A landscape with many valleys, sampled at points; each row gives a point and its height.
A ball rolls from a point to the lowest of its 2 nearest points, and stops where none of them is lower. Distance is the straight distance between rows; heights are no part of it.
dol: [ 67 113 130 119 142 148 167 108 144 147 137 105  93 128 139 123 115 112
 155 136 144]  h=2.26
Rivi: [121 135 227 175 119 133 166 108  68  98 168 117 134 128  85 122 108 100
 174 159  95]  h=4.73
nup: [173 159  62  95 130  93 104 133 140 140 129 130 121 134 152 136 118 104
  93 111 132]  h=3.16
Badu: [134 114 113 137 104 126  84 121 156 189 116 149 147 126 116  84 121  86
  78 143 140]  h=5.53
pak: [125 100 160 203  82 138 199 148 118  96 211 154  93 111 142 132 124 151
 170 162  48]  h=4.45
sak: [100 164 127 161 136 131 140 100 151 134 139 107  80 150 140 153  98  98
 158 184  99]  h=2.49
lezek: [100 124 144 118 146 147 161 114 129 157 161 112  90 121 169 126  86 103
 187 143 104]  h=2.58
movus: [119 126 116 153 118 131 172 103 149 146 184 151 133 131 116 128  99 135
 138 118 126]  h=2.41
ginel: [124 158  90 132 133 102  79 118 116  83 136 115 100 174 110  90 171 115
  76 111 143]  h=6.78
Rep: [132 187 124 216  95 153 134  94 126 105 142 147  68 166 105  81 117  86
 117 191 113]  h=2.36
puf: [ 99 121 161 159 118 126 141 107 128 111 138 151 134 163 160  89 118 136
 176 135 114]  h=6.46
Duz: [168 158  77  54 141 113 123 157 100 134 120 110  99 116 147 141 132  88
  95 103 138]  h=3.46
Getad: [ 88 143 151 100 101 154 131 119 124 136  94 150 130 104 156  71 132 127
 125 131 137]  h=4.10
Bafos: [101 132 131  64 118 160 142 141 109 134 102 124 123  76 130  94 146 133
  97  97 157]  h=4.39
rem: [129 191 122 125 102 108 103 101 143 114  98 163 148 143 166 120 115 146
 123 150 115]  h=4.66
gop: [109 107 219 121 142 114  99 123  94 109  95  98 147 123 161 121 123 123
 197 161 100]  h=6.14
litu: [114 114  89 104 166 110 132 133 131 123 145  78  92 148 116 155 143 114
 111  98 147]  h=2.10
Ven: [195 101 150  78 160 157 110 192  75 141 122 126 129 151 100 158 167 136
 120  55 141]  h=4.86
lapo: [ 96 200 114 109 108 148 171 124 111  99 161 127  78 105 137  98 125 115
 110 124 114]  h=3.03
bizag: [124 176 157 158 137 128 113 102 121 135 112 114  84 161 139 135  99  71
 169 228  95]  h=2.97
Zubu: [123 171  99  96 121 135 182 142 100  79 163 129  95 112 135 111 143 139
 109  75 130]  h=3.38
butu: [157 157 101  74 119 146 173 153  97  86 130 140 123  91 156 116 135 137
 133  50 167]  h=3.61
lezu: [138 150  98 161  94 123 180 128 131 101 185 170 113 138 163 100 109 145
 139 106  89]  h=4.12
lasot: [ 97 174  94  99 155 109 115 115 137 105 113  84  82 140 112 161 148 113
 102 161 136]  h=2.84
Suzu: [170 113 102 107 100 127 114 134 136 163 103 165 161 108 171 101 104 129
 118  99 133]  h=7.14
lotig: [152 110  84 120 121 118 164 146 116 105 178 166 151 132 111  84 154 132
  89  56 162]  h=5.13
nurus: [165 121  64 138 158 111 157 150 140 122 199  91  97 136  98 177 125 120
 108  67 136]  h=5.38
Nipo: [135 145 118 165 161 106  64 133 117  92 176 102  97 189  66 106 196 119
  81 108 140]  h=6.84
bagi: [106 171 142 146 127 143 125  97 156 160  92 126 123 135  89 144 113  92
 106 199 152]  h=2.22
fika: [123 113 107 122 106 128 142 120 141 148 149 158 153 122 107  87 135 129
  85  93 160]  h=5.25
Gilo: [ 86 111 161 137 138 144 136  99 156 163 107 119 132 130 127 144 107 124
 160 163 141]  h=2.86
bimi: [ 99 110 196 186 119 151 188  97 116 121 178 162 154 133  82 130 110 146
 178 161 117]  h=5.59
zuku: [128 155 159 115 133 110 106 115 126 164 114 130 125 138 149 146  92  88
 159 205  89]  h=3.48
vib: [136 111  63 160 157 103 151 124 177 124 177 102 115 147 130 164 119 139
 128  84 146]  h=5.30
ripi: [ 94 177 105 161 146 123 114  94 166  96 100  95  91 166  94 154 141 115
 103 181 161]  h=3.11
tis: [136  83 178 165 105 144  82 120 141 171  86 152 190 112 114 116 113 136
 130 157 110]  h=6.86
bevi: [ 92  75 100 113 155 127 141 119 159 151 122  92 116 130 133 145 129 130
 132 106 166]  h=1.53
toz: [109 123 104  85 137 118 114 141 168 158  66 115 142  97 139 173 125 144
 119 180 137]  h=3.01
Nudav: [113 120 134  79 128 139 107 147  92 131 105 112 119 119  92 100 172 121
  65  94 147]  h=4.61
selog: [153  97 100 118 155 108  91 158 141 117 120 103 152 140 102 144 170 154
  84  63 167]  h=3.74
dovud: [121 127 193 199  99 137 181 123  91  99 200 134 109 129 105 128 109 122
 175 162  59]  h=4.56
budo: [146 134 222 134 119 107  91 116  83 126  94 109 174 113 104 147 111 102
 149 181  98]  h=5.60
zor: [134 147 118 190 136 116  69  96 179 154 115 133 130 167 111 105 122  80
 113 187 153]  h=2.40
zemu: [131 103  77  67 165 101 107 169 149 149  81  84 123 107 121 190 146 132
 102 151 147]  h=2.55
vima: [144  93 156 179 117 114  85 115 171 168 132 158 194 139 124 112 113 143
 137 131 129]  h=6.77
bozu: [130 127 211 164 121 133 112 103 114 158 111 134 155 145  96 124 102  97
 151 180 118]  h=5.31
mamad: [205 142 132 101 164 139 122 180  79 123 164 127 116 172  95 179 154 132
 127  56 122]  h=4.91
daz: [126 121 107 201  75 128 177 139 136  97 195 151  72 140 165 106 124 138
 149 144  62]  h=4.31
Dila: [112 169  91 162  84 135 175 125 126  97 186 143  70 127 117  95 134 117
  92 127  94]  h=2.56
Vano: [107 179 119 164 112 139 147  95 148 132 148 132 105 143  89 128 112 104
  98 161 129]  h=1.63
melom: [129 179 162 174 103 112 112  92 140 104 123 162 157 162 138 131 109 151
 147 156 102]  h=4.82
ribuf: [125 123 221 134 124  95 111 110  65  80 119  94 163 112 119 124 123 111
 172 146 109]  h=5.88
Rebun: [105 116  88 152 132 131 196 123 153  94 170 125 100 131 157 144 119 166
 167  95 126]  h=5.14
viba: [135  80 117  98 159 134 147 161 100  96 131 108 128 142 111 141 174 164
 127  43 176]  h=2.35
lig: [186 150  96 101 141 126 152 165  87  90 165 122 108 141 113 160 147 129
 113  44 138]  h=4.98
Los: [126 170 107  88 109 120 120 127 142 105  80 147 142 115 177 119 132 160
 116 113 139]  h=4.49
benes: [127 142 103  83 185 103 106 150 112 119 134  67  79 158  98 189 157 116
 105 130 126]  h=2.47
zav: [138  78  75  88 157 118 116 155 152 147  92  92 123 116 152 158 138 124
 121 101 160]  h=2.09
Nitu: [122 167 108  60 142 117 119 149 117  94  91 105 113 116 151 139 158 145
 103 100 146]  h=4.30
Vugo: [107 158  93 154 101 118 127 108 130  90 150 152 108 163 121  63 152 114
  88 118 138]  h=6.70
Vonar: [139 172 105 214 115 123  92  90 161 123 156 142  98 172 107  85 120  83
 110 175 128]  h=1.98
Satog: [173 155  99  73 150 107  85 154  83 125 139 109  99 152 113 129 158  95
  73  98 123]  h=3.73
tid: [114 167 120 208  84 147 172 110 139 107 179 158  92 144  91  93 124 107
 104 165 104]  h=2.13
tupod: [114 115 140  92 167 124  75 154 108 125  98  84 111 157  81 154 189 135
  85 125 142]  h=2.81
Tazeg: [137  48  90 102 144 143 154 152 115 122 117 118 128 109 141 120 154 142
 135  51 193]  h=2.12
zura: [106 154 128 198 111 116 142  95 177  94 148 160 152 164 117 127 123 168
 137 135 132]  h=4.97
Sugil: [118 102 148  82 175 138 120 163  91 117 122  86 105 155 100 155 179 152
 118  76 147]  h=2.53
Mibev: [118 115 138  89 143 156 154 120 135 159 122 129 132  82 174 143  98 155
 178 124 146]  h=1.89
Nila: [111 101 106  83 129 143 104 153 134 150  64 105 135  82 105 138 151 132
  70 130 138]  h=3.50
lefez: [154  47 147 116 143 145  97 150 119 162  71 125 172  73 178 155 103 170
 186 146  95]  h=0.70
kobom: [108 156 100 166 148 106  94 108 173 109 132 100 121 160  76 143 156 123
  84 135 166]  h=3.31
dugab: [107 139 159 200  98 129 161 109 127  87 164 175 131 167 126  84 127 132
 152 151  97]  h=6.54
Rukol: [151 127 172  86 145  98 103 138 107 157 118 115 150 110 174 162  94 115
 190 181  82]  h=3.99
mozo: [109 108 239 149 134 146 138 107  80 142 123 104 141 121  96 119 108  88
 179 174 120]  h=5.03
Rad: [146 111  94  78 126 144 137 151 133 120  73 129 143  79 174 142 131 158
 132  82 165]  h=3.94
pes: [133 113 188 182 101 112 139 107 113 108 166 186 190 157 114  87 124 145
 153 135 109]  h=6.61
butud: [136  54 126 117 136 152 125 126 140 177  97 133 153  91 172 146 100 159
 172 119 139]  h=1.37
zal: [150  97 129 109 112 129  87 143 137 183  77 149 160  99 164 125 105 122
 129 164  88]  h=7.05
vuzok: [ 97 120 124 110 103 148  98 127 140 146  64 135 135 103 128  90 144 121
  82 140 140]  h=3.80
vuluv: [110 132 137 123 123 128 103 121 170 175  69 129 151 115 109 166 110 118
 120 213 130]  h=2.77
pav: [158  77 133  76 144 149 105 178  82 148 114 107 126 118  90 121 170 125
  82  65 142]  h=4.76
kikil: [126  75 194  99 147 128  90 149 104 142  76 102 168  73 161 162 113 154
 192 178  90]  h=1.77
Letu: [129 135  74 148 142 112 157 119 166 120 157 109  96 143 169 171  98 140
 158 110 110]  h=5.21
zukam: [137  84 180 128 104 154  80 138 106 168  65 145 178  76 129 108 111 128
 137 168  70]  h=6.96
nanud: [101  96 178 132 128 127 112 116 129 127  92 133 150 139 181 107 121 148
 187 137 119]  h=6.34
tidip: [192 130  75 132 138 106 142 166 111  98 194 139 132 147 105 119 154 119
  91  41 148]  h=5.04
podiz: [167 147  98  70 135 106  62 164  98 122  87 119 130 129 113 133 171 124
  53 119 130]  h=3.97
pomid: [146  62 189 179 115 110 100 116 121 136 151 166 211 135 116 106 122 158
 156 121 124]  h=6.69
kuz: [143  42  90 108 135 167 147 140 126 163 100 129 135  76 168 127 117 143
 159  83 179]  h=1.79
kudor: [ 89 131  94 179 120 122 182 114 167  74 171 138 121 150 118 129 142 171
 125 111 133]  h=5.06
Rafi: [147 135 103 123 108 131 174 123 128 113 156 180 149 123 161 104 114 158
 139  82 142]  h=3.93
ket: [140 119 104  95 114 151 176 134 119 106 121 161 154  86 154 117 134 179
 141  65 179]  h=3.78
Baguv: [ 99 122 143 175 126 139 171 101 145 141 180 121 101 141 126 145  93 123
 173 148  93]  h=2.03
vezu: [149 167 113  85 133 103 124 126 144 166 121 138 133 115 164 171  85 118
 148 176 101]  h=3.87
Vol: [167  85  81 109 111 141  96 163 148 161  55 151 166  81 176 123 111 140
 117 125 107]  h=7.10
pibe: [142 158  96 134 120 109 125 106 159 156 152 143 136 138 135 139  96 119
 110 126 123]  h=2.80
bitak: [115 139 190 153 115 147 153  91 122 159 158 148 155 124  94 147  87 131
 160 158 113]  h=5.50
kez: [137 125 139 132  91 138 127 105 135 177 142 175 168 117 116  91 104 120
 105 126 130]  h=5.39
bafoz: [148 118  99  54 145 130 111 185 111  98  55 100 126  90 160 147 166 147
 113  90 152]  h=4.11
Pif: [ 93  90 187 113 149 143 114 125 139 163  83 105 140 107 150 151 108 126
 191 187 116]  h=2.82
lub: [103 140 119  93 140 125  86 135 133 133  76  96 123 123  78 150 165 120
  63 157 151]  h=3.17
gokim: [118 171 131  82 143 167 182 128 131 132 155 125 111  69 173 145  89 151
 176 116 138]  h=2.33
Ketev: [134 138  99 155 160  87  80 136 164 103 152 106 143 160  87 133 180 149
  83  86 161]  h=3.54
neti: [110 172 139 159  83 133 146 102 126 105 145 185 133 152 130  65 125 125
 115 139 117]  h=6.62

Where does a ball stop that starts at each point below?
zal -> tid
Nipo -> bevi
neti -> tid
kudor -> tid
daz -> tid

Call two points neighbours if one is among the 2 nearest of the other. Go from one point of each pair to the other, from neighbour to neighbour, staying as low as possible. Name the highest point that can't be avoided.
Vano and lefez -> selog
Baguv and dol -> lezek
Vano and bevi -> toz
Vonar and Vano -> Rep
